Each row is a point on a landscape with many peaks, with its height.
From any point a climber steps to the highest of the 2 points nearest to it. It stops when none of these is higher. Distance is the straight distance between rows; heights are no part of it.
j_614 height 131: [  8  18  -5  11   4  -2  -8  21   1  12  -9  -8  -7 -13   4  10  14  10
   7 -23  10  -4  11  -2   7 -22 -10   0 -12 -11   5   7   3  20  -5   5
 -17  10]
j_273 height 423: [  7   5   5 -17   2  -7  -4 -16  18  22  -8 -13 -18 -17   3  -1  -8   7
  -7 -32  24 -10  10   0   5  -8   5  -1 -17  15  -7   4 -20  12 -10  15
  -8   7]
j_713 height 457: [  3  -5  24 -27  -9  14  12  -4  -2 -10  -9  22  -2  20  -4  16   4   8
 -13  15 -12  14 -12   1   3   2  13 -17 -13   7  -3  -4 -16 -14   0   5
  -4  13]
j_489 height 242: [ 24  22  10   5   4  10  -2   0   6  -4   8  -7   4 -11  20 -11 -10  28
  11  -7   8   4   4  21  -7 -12  11  -1  -6 -18   6   3 -14  14  12   3
  -4   5]
j_385 height 237: [ -4  -4 -11  10  -4  -6   3  22   3 -10  18  -3 -10   8  -8 -13  12  -2
   9   0 -12  10  -5 -12   0  -4  -8  11 -10 -19  19  -1   3  -4  -2  -1
   9  -7]
j_81 height 45: [ 11  13  -5  -6  -7  14   0  -1   4  25  14   5 -11 -18  10   0  17   8
 -11 -43   6  -1  25 -17  -1  -4  -5  13   6  13   0   7   5   8   6  29
 -20 -15]
j_242 height 436: [  2  -7   6  -3   4   4  -7  29 -18  12  -6  -4 -13   9 -12  21  19   1
  -4 -14   3  -6  -8  -2  10 -17  -9 -10 -15   6  10  12 -10  -4  -8   3
  -3  -3]
j_424 height 477: [  3   9  -6  24  -5   4 -10  -3  10 -18  -5   5  19   7   8  -6 -20   1
   9  20  -1  -9   0  19  -6   8   2   4  26 -13 -24 -16   5  10  11 -22
  -8  10]
j_104 height 515: [ 16  10  24 -15  -6   8   5 -14   6  -4  -2   8   4   8  -2   6   3   9
  -9   3  -4  10  -6  10   2 -10  13  -8 -13  -3   3   5 -30  -2 -10  -2
  -6  19]
j_786 height 494: [ -8 -12   5 -36  -5   6  15   2  -8   7 -14  -2 -17   7  -8   7   4   7
  -7  -4  17  13  -3 -29  11  15  -3 -23 -11  27 -21  -7   6  -6   5  29
   5 -10]
j_156 height 198: [ 12  -5  27 -16   8  -9   0 -39  -1  16  -4 -19  -2  -9  -6 -20 -14   3
   2 -16   4   5  -1 -10   2  -1  18   0   3  17   7  -5 -29   5  -2 -14
  13  -8]
j_855 height 639: [ -8   5 -11  21  13   0 -22 -38  -4  -9 -20  12  36  17  -1   0  -3 -13
  -5  10 -13  -8 -10  23   2   3  -1  -3  28   4 -11  11 -11  17  -6 -13
  20   5]
j_118 height 196: [ 15  -2  10  -1   5  -6  -4 -14 -13  10  -2  -3  -7 -19  12   8  -5   2
  -9 -25   7  -6  14  -9  -8   1  -4   1   1  27  11   9   0 -10   1   5
  -3   4]
j_848 height 161: [ -3   2   9  32   6  17  -2  24 -16   2   2  16  -7   7   0   2  -2  23
  17  13 -11  -8  -8  14  -5 -13   0  -5   8 -30   7  -7  -8 -12  10  -6
  -8  -5]
j_422 height 480: [ -2 -16   5   7   6 -13 -12 -17 -15   1  -8   5  28   9  -7  12  -6 -15
  -3   3  -6 -12  -3  18 -13  13  -2  -8  10  18  -4  14   8  -3   6 -13
   8  -7]
j_350 height 572: [  0  16  11   1  -3   2   1  16 -15  10   9   1  -5 -25   7  -4   5   4
   5 -11  -3  16  14  -8  -8 -20  -8   2  -2  -3  16   0  33 -18  16  10
 -17   4]
j_296 height 274: [  9  -2  -2  10  11  -8 -17   9  -8   1   9  -4   1  -7   7   1  -8   7
  11 -10   4 -10  -1  11  -8  -6  -3   6  -3  -2   8  18 -10   4   6   6
  11  -3]
j_808 height 97: [ -7  -7  13 -46   3  -7  20 -15  13  18   7 -16  -4  -4 -11 -27 -10  -7
  12   5  16  24  -3  -8   2   4  -1  -5 -20   9  -7  -3  -1  -3  -6  28
  19 -14]
j_678 height 613: [  2  29  15  12 -12   8  -3   8   0  10 -10   4   6   0   9  13  -7  26
  18   2  11   0   8   7   4  -7   3 -18  11 -13 -27  -5  19  16  14   1
 -27   6]
j_137 height 406: [-18  -9 -17  18  -7  -4  -3  -4   3 -11  12   6  15  13  -1 -18 -14  -8
   5  19 -11 -11  -2   7  -8  20   5  13  23 -11 -21  -6  11   2  13 -15
   4 -10]
j_210 height 448: [ -6   3   2 -11 -16  -2   8  17   3  11  20   4   1  11  -4   0  10 -14
  -5  -3  10   6  10  -5   0   1  -4  -3  -2   7  -2  -1  25  -7   5  13
  -9  -5]
j_620 height 282: [-17 -17  -3   5   4  -4 -13 -17 -16  -4  -1   6  12  19 -11  -7  -2   3
  11   5 -32   7 -24  -2   6  -1   9  -2  -3  -4   6  19  -6   2  -6  -1
  23  -8]
j_712 height 524: [ -9 -23  -4 -38  -2  -4  -3  19  -7  -5 -10  -9  -6   7 -16  16  15  -9
 -16   2  11  -4 -18  12  12   3   0 -16 -11  10 -13   7   3   1 -12   5
   3  -7]
j_450 height 197: [ -5 -11  11 -11  -5   0  15  -5  -8  -5  10  -2  -5  14  -8 -17  -4   2
  13   9 -10  18  -4 -34   3  12  -7  -3   1  14  -9 -10   9 -17   0   9
  16 -14]
j_106 height 371: [ -3  12  16   3  -5   2  10  16  -1  -7  -4 -14 -13   1 -11  -5  10  12
  23   4  -9  25 -12 -16  13 -21  -4  -6 -20 -19   6 -10  13  -4  -6  -5
  -6   9]
j_705 height 152: [  3  12 -16  14   6  -1  -3  35   2   9   4   0 -13 -13  11   3  14  10
   1 -22  10 -10  16   6  -2 -20 -14  11 -14 -22  21   8   2  16   2  14
 -12   2]
j_171 height 297: [ 22  11 -16  21  -8  11  17  -6  22 -22   8   4  -8  12  15  11   6 -11
 -16   5  -8 -14  12   2   9   4  -7  11   5 -15   4 -12 -26   6 -18 -20
  -2  11]
j_802 height 497: [ 15   2   4   0  11  -9  -6   1   1  -3  -6   9  12  -7  -2   8  11 -17
 -19   4 -14  -2  -5  18  -6 -23  -4   2 -14  -5  27  12 -13  -3 -21  -7
  -4  23]
j_714 height 542: [  4  13 -21   1  -6  -7  13 -10  36  -3  -4  -2 -21 -22  15  12  -2  -8
  -7  -1  10 -11  24 -17   8   7 -11  13 -10   2  -7  -8   7   5 -25  11
 -10  15]
j_911 height 372: [  4   5  27   8  14  -8  -3  11 -18  14 -28  20   0  -7  -1  29   0   4
 -12  15   7  -3   1  21 -12 -15  -4 -17 -14   7   7   1  -1  -7   8   1
 -13  19]
j_817 height 395: [-16 -12  -7   9   1 -12 -13  14  -6   7   5  15  -1  -3   7  13 -18  -6
   5   6  10 -19   7  12 -19  10  -7  -3   7   4  -9  12  17 -15  18   9
  -2  -7]
j_454 height 181: [ 11   8 -12  10   1   8   3  33   9  -4  15   4  -7   3  14  -5   7  20
   6  -6  10  -5   8  22  -9 -14  -2   8 -16 -30  24   9 -10  21   6  11
  -2  -5]
j_666 height 238: [-15 -11 -12  29  11  -3   3  25   6  -1   2  17 -12   4  -9   3   8  -4
   0  14  -9 -13 -12  14  -7 -12  -8   7  -6 -40  29  -8 -17 -11 -15  -9
 -11  10]
j_893 height 212: [ -1  -6   3  -8  -3  -5   6  -1   2  -8  21  -7  -2  10  -4 -22   1   4
  15   2 -11  15  -6 -18   5   7   1   8  -8  -3   5   1   0  -2  -3  10
  21 -18]
j_165 height 417: [  8   5  22   9  17  -9  -5  11 -13   4 -15  16   6 -12  -3  16  -1  -3
 -11  12  -8  -2  -4  19 -14 -25  -6  -6 -11  -5  22   5  -5 -12  -6  -6
 -10  21]
j_696 height 501: [ -6   7 -21   9  -3  -5   8   8  20   1   1   9 -25 -17  14  20  -2 -13
 -11  -1   4 -15  20 -15  -2   2 -16  13  -6  -2   1  -5  14 -10 -11  11
  -8  13]
j_90 height 221: [  5  -8  23 -27   2  -4   5 -35  -3   6   2 -11  11   3  -9 -17  -6   0
  -4   1  -9  12  -8  -9  10   8  20  -6   2  15   1  -3 -22   2  -9 -10
   9  -8]
j_828 height 356: [ -5   3  -4   2 -10 -10  -2  -6   4   5   5   8   8  -9  16   5 -22  -4
  -4   9  16 -18  19   5 -10  21   1   0  15  18 -26   0  24  -7  12   5
  -7  -3]
j_208 height 167: [ -3  -8 -19   0   2 -15  -5  -7  -3  -2  21   0  30   0   2 -15   1 -25
  -7  -4 -13  -6   3  18 -12   6   2  14   9 -12  20  15   9   8  -1  -3
   8  -8]
j_516 height 396: [  5  -2  -4   9   2   5  -9  28  -2   1  -3  -7  -7  19 -14  14  20   1
   2  -7   1  -9 -13   4  14 -16  -6  -5 -11 -14   7   8 -18  10 -12  -7
  -1  -1]
j_64 height 207: [  6  -3   8 -16  -6   4  -8 -11   2   4   4  -6  24  22  -8   3   7  -9
 -10   1   2  -3  -5  16  14   9  11  -9   9  11 -16  10 -16  17  -7  -6
   0 -11]
j_19 height 401: [ -8  17  14   6   0  -1  -2  10  -6   1 -16 -27 -12  -8  -9   0   8  20
  29 -10   0  26  -9 -23  17 -16  -4  -6 -16  -9  -8  -4  16  11  -2  -5
  -3   9]
j_836 height 168: [  8  -9   7 -13   8 -16  -5 -29   3  18   5 -20   5 -10   2 -17 -12  -2
  13 -16  16 -14  12   0   2  14   6   8  11  24   2   3 -12   9   5  -7
  12 -20]
j_346 height 354: [  0   2 -21  20   1  -9   5   3  -6  -6  14 -28  11 -11   3 -17   9 -19
   3 -16  10  -6  19  -9  -1  11 -11  23  16  -4  15  -8  17  14   9 -25
   7 -13]
j_300 height 440: [-20  -2  11 -32  -4  -3  12  20  -1  12 -18   9 -12  -2  -7  15   2   1
  -2  10  17  21  -2  -4  -3  -2  -4 -22 -27  11 -13  -5  29  -7  12  30
  -7  10]
j_222 height 214: [ 15  12  -4  31   2  17 -18  -5  -3 -19 -14 -12  23  18   1 -12   3  11
  11   3 -10  15 -14  14  -1   3   2  11  26 -15   6 -13 -12  36  10 -20
  12  -5]
j_460 height 208: [ 12   9   0   9  -1   8   0  13  15 -10   8  -7  -7   0  15  -9  -3  35
  17  -5  12   5   1  16  -4  -8   7   6 -17 -21  14   9 -14  26  11  10
   5  -7]
j_192 height 397: [-13  -3   2 -31  -4 -13   6   2  15  -5  -5 -15   9   6 -17 -11  -1 -10
  11  18  13  14 -10   1  13   5   1  -4 -13   3 -22  -2  16   7 -13   2
   6  -1]
j_169 height 429: [ 11 -14  21 -36   0  24  16  -3 -15  -6 -11  23 -10  19  -8  19  15   7
 -29   2 -10  22 -19  -2   6   1  18 -21 -11  18   7  -4 -27 -15   8  13
   7   7]
j_999 height 206: [-18 -12  -6  33  12   2  -3  11   4   1  -8  26  -4  12  -7  10   1  -3
  -1  24 -11 -16 -12  23 -11  -4  -9  -3   7 -25   2  -5 -15 -13 -10 -15
 -13  10]
j_878 height 115: [ -4 -19   9 -41   2 -11   8 -26   2   1  -1   8  16  -3  -4 -11  -4 -21
 -22   5 -14  13  -5   0  -5   9  12  -5  -9  21  17   0  -1 -10  -9  13
   7   4]
j_898 height 359: [-11 -10  -5 -10 -10  -9   9  10  15 -11   7  19   0   9  -7  -1   1 -17
  -8  19 -15   6  -6  -4  -6  -1  -2   1  -8  -8   7  -8  10 -19 -11   3
  -5  11]
j_203 height 166: [-26 -22  -2  31   1   1  -6  12 -17   3   8   5  -5  10  -9  -7  -7  -1
  12   6 -13  -2  -8   3 -14  11  -4  -7  21  -2  -8  -6  16 -27  18 -17
  -9 -12]
j_672 height 273: [-15 -21  -9  22   5   9   0  10 -11   2   7  39  -6   6   4  14 -11 -12
 -18  19 -13 -15  -4  11 -27  11  -3   1  19   3   9  -5   3 -38  21  -1
  -2  -4]
j_152 height 468: [-18 -15   9 -28   1  -1   3  18 -18   9 -21   2 -19   5  -9  20   3   6
  -2  -2  11  14  -8 -15   2   5  -4 -25 -22  20 -14   1  15  -8  14  28
   2  -5]
j_186 height 520: [ -8  14  16  11 -15  -1   4   8   5   1   2   3   6   5   1   0  -9  11
  15  19   0   8   2   8  -1  -4   4 -10   7 -10 -22 -11  28  -6  14  -7
 -19   7]
j_923 height 293: [ -3   1  -7  -8  -4   8 -13 -11  14 -16 -15  -8  16  21 -13   0  10   6
   5   8  -8   7 -23  17  21  -3  15   4  -7 -16  -3   7 -23  31 -17  -6
  10  10]
j_220 height 247: [ 19  16 -12  29  12  13 -19  11  -8 -15 -10 -14  14  -7  14 -11 -11  14
  15  -1   7   0  -6  17  -8  -1  -1   5  18 -14   3  -7  -1  26  20 -17
   8  -4]
j_26 height 424: [ -3   5  16  -9  -9  16  17  17   1   1  20  21 -16   6   8   2  -4  15
  10   4  -6  19  -1 -15  -5  -8   4  -1   0   0   9  -6  17 -24  18  26
  -3   1]
j_708 height 338: [ -1  -7  16 -44   2   1   4 -14  14   3 -12 -24 -19  -2 -12  -7 -10   9
  -3 -12  24   8 -17   7  10  -6  21  -9 -22  -4 -15   2 -32  10 -17   3
   9   4]
j_617 height 361: [-18 -17 -14  15  -6  -6  -1 -19 -10  -5  10  11  21  22  -6 -11  -5 -19
  -5  11 -25 -12  -4  -1  -3  22   4   8  29   2  -9   1   7  -1   1 -19
   9 -13]
j_173 height 483: [ -7 -16   8 -20   5  -6  -7  16 -11   1 -12   3  -4   8 -14  19   7  -5
  -7   6  -4   1 -17  10  -1  -8  -2 -14 -21   8   5  12  -4  -8  -5   5
   2   5]
j_947 height 71: [  2  -3  11 -29  -1  -4  12 -27  -1  28   4 -11 -11 -10  -2 -18   2   0
   2 -20  14   3  20 -32   7  13  -4  -2   6  36   0  -7   3  -4   0  11
   3 -19]
j_493 height 276: [ -7  -6 -18  27   2  -3   6  30   2  -4  14   5 -20   1  -3   1  12  -5
  -3   1  -8  -7  -1  -5  -5 -10 -10  14  -5 -29  29  -8  -8 -10  -5  -8
  -3   5]
j_91 height 150: [  0 -11   6 -15   7 -18  -8 -11  -4  10   1 -25  11  -2  -7  -9  -4  -7
  17 -18  13  -3   3  -2   6   9   2   6  -3  20   2  11   0  11  -3  -1
  12 -14]
j_293 height 432: [-12   4  -5 -10  -1 -24  -4   8  18  -2  -1 -16   8  -9 -12 -11   1 -17
  15   7  15  12   3   5   6  -3  -8   6 -19  -5  -2   1  27   8  -9   1
   1   9]
j_336 height 326: [-15  -4  -6   2  -3  18  -4  -3   3 -18 -25  12   4  27 -23  11  17   9
   6  17 -15  -3 -27  18  21 -16   7  -9  -3 -26  -7   5 -22  11 -20 -16
  -2  15]
j_99 height 519: [  5  19  11  21   2  -1 -13   0  -8   6 -20  -7   0 -10   5  14  -9  24
  17  -7   9  -2   1  -6   3  -7  -1  -9   8  -1 -20   2   6  15   6  -6
 -12  11]
j_272 height 453: [-17  -7  15   9 -12  -6   1  -5  -4  -4   1  10  16  10  -6 -10 -12  -4
   5  26 -20  13  -4   9 -11   8   7 -11  12   1 -19 -13  33 -15  15 -15
 -13   0]
j_125 height 486: [ -3   5   4 -11 -18   0   2  10   4  10  12  -9   0  19  -5   2   9  -2
   2  -6  17  -2   7  -9  14   8   0  -7   0  11 -19   0  11   7   1   7
  -5 -12]
j_835 height 344: [ 12   4   4   0  -5  27   2  14  -1   8  27  34  -5  18  17  17  -4  10
  -8  -2   9 -16   9  10 -11   4   3   1  19   5   1   7 -16 -16  20  22
   0  -7]
j_325 height 307: [  7   4 -17  24   4 -12  -8  10  -5  -7   1 -24  11 -19   4 -10   5 -15
   7 -13   6  -2  13   2  -2  -5 -11  11   9 -10  16  -5  20  12   5 -22
  -3   4]
j_545 height 299: [  1   0 -17  10  -8  -3  19   3  14 -17   2  -2 -24   0   0  -5   6 -14
  -5   8  -7   2   7 -39   9   5 -18   9  -4   0   3 -24   7 -16 -21  -9
   3  10]
j_565 height 183: [-17 -18   8  13  -4  -3  -3   8 -18   1   1   3 -11  16 -10  -4  -6   5
  15   5 -13   7  -6 -18  -4   9  -7 -11   5  10  -9  -5  18 -21  12  -5
   3 -14]
j_76 height 335: [ 11  22  -9  14   2   8  -7 -21   9  -6  -5 -16  -5 -35  19 -17 -11  32
  13  -9  16  -2  16 -23   3  11   9  13   8   0 -14  -8   1  18  10  -1
  -1  -6]
j_880 height 438: [-17 -29   1   3   5 -19 -12   2 -17   7  -9  10   8   9  -9  17  -7 -15
   1   1  -1 -13   0  13 -17  19  -9 -10   0  19   3  12  16 -17  16  -4
   5  -9]
j_329 height 209: [ -1  -7 -34  17   9  -4  -4  -2  -9 -14  16  -3  25 -10   6 -16  -6 -22
  -6  -2 -10 -18   1  15 -21  10   1  20  13 -20  21   7   3   3  12 -13
  13 -11]
j_566 height 321: [  8   1  -8   1   0   2 -11 -12   6  -3  15  11   9  -9  21  -6 -31   7
   2  11  14 -24  12  12 -13  24   8   6  15   8 -22   4  -8 -10  16   7
   7 -10]
j_608 height 308: [  8  -3  -3   8   0  17   4  11  -9   2  19  33   1   5  14  17 -10  -8
 -21   9  -2 -13   7   8 -19   4   1   4  22  11   8   2   1 -27  22   7
  -3  -3]
j_51 height 487: [  2  16  -6  16  -4   1  -2  11  -8   4   1  -3 -10 -28   6  -1  11   5
  -1 -12  -2   2  19 -24  -2  -9 -12   5   6  -7   9  -7  25  -9   4  -4
 -18   5]
j_838 height 435: [-16   7  27 -22  -3  -6  12  18   0  13  -5   0  -3  -5  -2   7  -2   0
   9  11   2  26  -6   6  -4 -16  -4 -15 -27  -2   3  -1  30 -11   7  19
  -9  11]
j_487 height 316: [-13 -12 -16  21   4   3 -10 -26 -24  -5   9  19  18  19  -4 -11   1  -4
  -5   3 -32  -8 -11   0  -4   5   5   2  20  -3   8  18  -4 -10   2  -4
  23 -12]
j_449 height 555: [  1   1  -9  28   9   0 -18 -24   4 -17 -18   6  26   9   1  -3 -14 -10
   4  16 -12 -10  -9  20  -5  10  -3   9  30  -2 -20  -3  -8  14  -1 -24
  10   9]
j_13 height 191: [  7   2   2  20   2   5 -17 -17  -7  -8  -5 -12  25  18  -6 -11   2   5
  14   2 -15  10 -14   5   9   5  10  11  21  -1   1   0 -13  28   3 -17
  16 -11]
j_877 height 433: [ 10  24 -14  13  -7  12   4  -5   3  -3   6   1 -14 -32  12  -5  13  13
  -5 -15  -2   2  22 -37  -2   2  -8  15   7  -5  -2  -8  18  -1   1   4
 -14  -3]
j_66 height 383: [ 22  22 -20  20  -4  11   4 -12  13  -8   1 -11 -12 -27  27  -4   2  14
  -7 -15   7 -10  24 -21   6   6  -1  13  10  -3  -4 -12  -1  15  -3  -3
  -9  -2]
j_531 height 362: [-10  -8 -17  15  -2  -4  -9   1   4 -12  14  -6  17  14   3 -19 -12   3
  17  11  -2  -4  -6   7  -3  20   8  20  18  -9  -9   3   3  19  18  -5
  19 -23]
j_204 height 84: [ -4   1  14 -30   4  -9  14 -25   6  25   5 -22  -7  -5  -8 -32  -4   3
  23  -1  19  14   6 -23  15  12   3  -1   3  18 -10  -9  -5   9   1   4
  15 -25]
j_639 height 288: [ 19  21  -6  15   6   9 -12  -4   1 -10  -3 -21   9 -24  21 -18 -17  26
  15  -5  14   2   5   6  -5  -1  11   7   6  -8  -2  -5   0  20  17  -5
   1  -1]
j_978 height 331: [ 14  -1  21  -3  15   0   1  -2 -10  13 -20  27  -6  -3   9  33   4   0
 -25   1  13  -5   4  15 -13  -2  -1 -13 -12  30   5   5 -13 -10  17  14
  -2  15]
j_912 height 647: [ 25   8  17 -13   7   1   1 -13   7   0  -2   2   6  -7  -1  -3  10  -1
 -21 -10  -8   9  -5  17  -3 -25   7   0 -19  -2  24  11 -32  -1 -19  -1
  -3  22]
j_179 height 136: [ -3  -9  -9 -25  -3 -16   3 -20   2   4  15   0  28   2  -3 -18   7 -33
 -19   0 -18   3   3   7   1   4   9   7   0   3  22  10   8   3 -17   1
   4  -2]
j_355 height 246: [ 16  -7  -6  11   7   8  -1  -8  -4 -13 -15 -10  -3   9  -7  22  19 -19
 -22   0 -12 -12 -10  -4  15  -5  -7  -3   0  12   1   2 -25  -2 -27 -26
  10   2]
j_638 height 310: [ -4  -3  11 -29  -4  10  -3 -15  13  -6  -7 -19   4  15 -14  -1   2  15
  11  -1   5  11 -25  15  22  -2  23  -3 -14 -13 -14   8 -31  24 -12   1
  12  -2]
j_119 height 403: [  1   2   9 -10 -11  -5   7  16   3   3  13  10   6   8  -4   3   8 -18
 -12   9  -8  11   2   4  -6  -7   2  -4  -2   0  12  -5  19 -14   1   2
 -14   7]
j_149 height 386: [ 14  10  12 -11  -7  19   2   2   7  16  17  19 -16   5  14  12  -6  19
  -4 -20  11  -2  12  -3  -3  -4  10  -1   4  14   1   7 -12  -9  13  29
  -9   0]
j_246 height 490: [ -9  12   6   6  -4  15   9  30 -12  12  19  16  -9 -12   6   2   3   4
   2   4  -3  10   9  -4 -10 -17   0   2   9 -12  18  -9  33 -29  22  16
 -17  -2]
j_905 height 561: [  5 -17   6 -50  -8   5   7  10  -6   4  -4 -15  -9   4  -9   6  20  -5
 -28 -11  22   2  -8   8  17   4   5 -16  -5  25 -17   1   1   3 -10  12
  -2 -13]
j_982 height 256: [ -1   1 -38  28   4   8   2   6  -9 -11  15  -8  10  -8  13  -7 -17 -19
  -5   3   2 -29   7   5 -18  18  -5  13  19 -12  -4  -8   2  -6  20 -20
   5 -12]
j_738 height 370: [  8   7  11 -30  -4  -3   5 -10  20  10  -5 -24 -13  -8  -5 -11   1   7
   0 -17  26   8   0   0  14 -11  15  -4 -24   5  -7  -3 -18  14 -14   8
  -4   9]
j_367 height 318: [ -4  -8  -6  19   8  -8 -22   8 -14   0   7 -19  11   4   1  -4 -10   8
  31 -12   6  -5  -6  10  -4   9  -1   8  11  -2  -3  14   5  15  21  -3
  20 -21]
j_166 height 184: [-19 -12   6  35  10   5  -7  21 -12  12  -4  21  -4  12 -10   7  -1   6
   4  17  -8  -8 -10  19 -11  -2  -5 -11  13 -15   0  -6  -4 -20   4 -11
 -17  -4]
j_528 height 322: [  5  -5 -11 -12  -7  -5  16   0  25 -20   2   2 -14   3   2   0   3 -15
 -11  13  -6  -1   1 -17   9   2  -5   8 -13   0   5 -13  -8  -9 -27  -2
   2  15]
j_474 height 292: [  5  -3 -26  13   4   5  -6  -7   6 -12  17  13   9  -4  20  -1 -23 -11
  -8  13   1 -30   6  15 -18  21   0  14  15  -4 -11   8 -13  -8  10  -1
  15  -8]
j_162 height 405: [-10   1 -33  21  -4  -9  16  11  -3  -1  27 -18  -7  -9   2  -8  11 -26
 -10 -18   9 -11  21 -15  -2  10 -21  22   9  -7  13  -8  17   2   8 -11
   5 -11]
j_396 height 234: [ 21   8  -1   6   8   1  -8   2  -9   1   9   5   5 -21  19  -1 -11  -1
  -4  -7   5 -12   8  12 -18  -7  -1   4   4   3  11  10  -2 -12   8   5
  -4   4]
j_803 height 173: [  9   9  10  -5   3   3   3 -13   0  14 -17  10 -22 -25  13  23   1  12
 -18 -22   5   2  12 -23  -6  -3  -1  -2  -9  22   0   2  -2  -1  -3  17
 -15  16]
j_191 height 378: [-21 -15   8 -34  -7  -8   7  -1   1  -5 -14 -11  10  13 -18  -6  -5  -7
   6  24   8  13 -13   0  11  16   3 -15  -5  15 -38  -5  19   5  -2   2
   4 -10]
j_769 height 334: [ -1   1   6  18   1  -7   1  14  -3  -9 -11   0 -13  -8  -7  -1   2   7
   9  10 -13   7  -7 -11   2 -16  -6  -2  -7 -13  13 -13   5 -14 -10 -18
 -10  21]
j_684 height 59: [  4  11   4 -11  -2   2   3 -20  -5  18  12  -7  -8 -25   3 -17   6   8
   4 -31  10   9  23 -29   0   6  -5   9   7  18   1   0  17  -2   6  18
  -4 -17]
j_392 height 153: [  7  22  10  -2  -1   7  -1   7  -3  17 -18   9 -13 -18   5  25  15  20
  -8 -23   2  -3  11 -17   0 -15  -6  -5  -8   1  -4   5   1  12  -6  12
 -31  11]
j_248 height 182: [ 10   1 -13   6   2  -1  -9  -9   6   4  11  -2  29  22   4   0   5 -21
 -11  -7   3 -14   4  24   4  13   0   3  17  -1  -5   9 -19  29  -4  -8
   8 -14]
j_814 height 261: [-24 -19  -9 -10   2  -3  -8 -19 -13  -8 -14  -9  19  20 -18 -16   1  -8
  11  10 -29  11 -26  -8  20   5  12  -2   6   1  -6   4   3  12 -14  -9
  18  -8]
j_205 height 332: [ 26  13 -21  20  -4   8  12   3  20 -13  13  -2 -16  -7  25   5   0  -4
 -15  -5   3 -17  20  -2   2   4  -6  14   1 -10   9  -9 -15   6 -12  -5
  -1   6]
j_221 height 546: [ -8  -5  -4   6  13  -3 -15 -32 -14   1 -13  13  34  17  -8   9  12 -15
 -15   2 -10 -10  -9  22  -3  -2   0 -15  11  12   1  26 -11   5  -7  -3
  17  -5]
j_547 height 526: [  1  -1  12 -41 -16  12  13   3   0   7   1 -15  -9  14 -10   0  16   6
  -8  -3  21   7  -2 -10  24   9   5 -19  -2  18 -29  -7   4   5  -5  10
  -4 -15]
j_216 height 137: [  0   3   1  14   4   9   1  15  -3 -13   5  25  -4  -4   7  -4 -11  18
  13  23 -14  -8  -6  14 -15 -12   6   8  -1 -30  12  -2  -7 -17   8   1
  -2   9]
j_977 height 358: [  0   0   5   9  -2   8  -5  13   1  -8 -19   5  -2  19 -15  17  13   4
   1  12  -3  -6 -17   9  11 -14  -1 -11  -5 -10  -8  -2 -16   3 -14 -18
 -10  12]
j_323 height 106: [ -6 -24  15 -55   7  -9  17 -20   6   9  -2  -3   4  -5  -8 -17 -12 -17
 -11   3   4  22  -6  -4  -9   8   8 -11 -14  23   9  -3  -2 -12  -1  29
  14  -3]
j_789 height 478: [-16   8   9 -13   1 -19  -1  11   2   8  -4 -11   1 -24  -9  -6  -2 -10
  14   2   9  23   7   3  -3 -16 -13  -4 -24  -4   5   3  36  -8  -1   9
  -4  15]
j_932 height 488: [  5  11  -8 -13  -3  -1   6 -22  33   6 -13  -7 -27 -25   7   8  -2  11
  -6 -19  17  -9  15 -21   9   1   0   7 -18   6 -11  -4 -15  14 -23  16
 -10  12]
j_429 height 446: [-13  14   8   6   4  -7 -18   6  -7  10 -25 -24  -1 -15 -12  12   3  12
  24 -17  10  13  -1 -13  10 -11  -6  -7  -5   0 -16   6  22  20   3  -3
 -11   6]
j_513 height 456: [-11  -3 -34  21  -1 -10  11  11  10  -5  18  -6 -21 -10   9   8  -5 -27
 -11  -4   3 -20  18 -10  -7   9 -18  19   3  -6   5  -8  10  -9  -2  -2
   3   0]
j_23 height 116: [  7   5  -4  11  -2   1   2   1  12 -24   3  12 -11 -11  13  -7 -16  21
  14  16  -3  -5   0  -2  -7  -1   6  11  -6 -17   1  -4  -7 -10   1   0
   2  16]
j_663 height 271: [ 12   2 -21  30   2   7  11  -2  14 -16  -4  -1  -8  13   0  21   9 -26
 -21   9 -19 -14   2   4   9  -2 -11   7   3 -10   5  -8 -25   1 -28 -27
   1   9]
j_442 height 302: [  7   7  -6  21  -4  -2   8   1  10 -21 -12  -3 -23 -10   2   1   2  11
   8   7  -8   3   1 -33   8  -9  -9   4  -7  -7   3 -18   2 -10 -18 -17
  -8  24]
j_378 height 230: [ 10 -13   3 -14  -1   5  -2 -12  -9  -7 -11  -4   8  14 -11  11  15 -10
 -24   2  -8  -3 -13   0  16   6   4 -10   2  21  -7   5 -19   0 -18 -16
   8  -5]
j_100 height 427: [ 12   6  14 -13  -7   7   8   4   8   3  20  11 -14   5   8  -1  -3  14
   2  -7   1  10   2  -8  -3  -6   8   1  -5   5  11   1  -6 -15   5  22
  -2   5]
j_148 height 240: [-10  -9  12 -25   3  -6   6 -42 -16   2  -9  -9  27   6 -10 -21  -2  -3
   1   8 -25  15 -16 -11  18   9  19  -5  11  16   5   3  -7   6 -13 -13
  15  -8]

Where does a climber stop that starts at each point below?
j_442: j_678
j_545: j_905
j_378: j_350
j_216: j_493
j_878: j_855
j_566: j_855
j_638: j_714
j_392: j_137
j_91: j_137
j_923: j_905
j_836: j_137
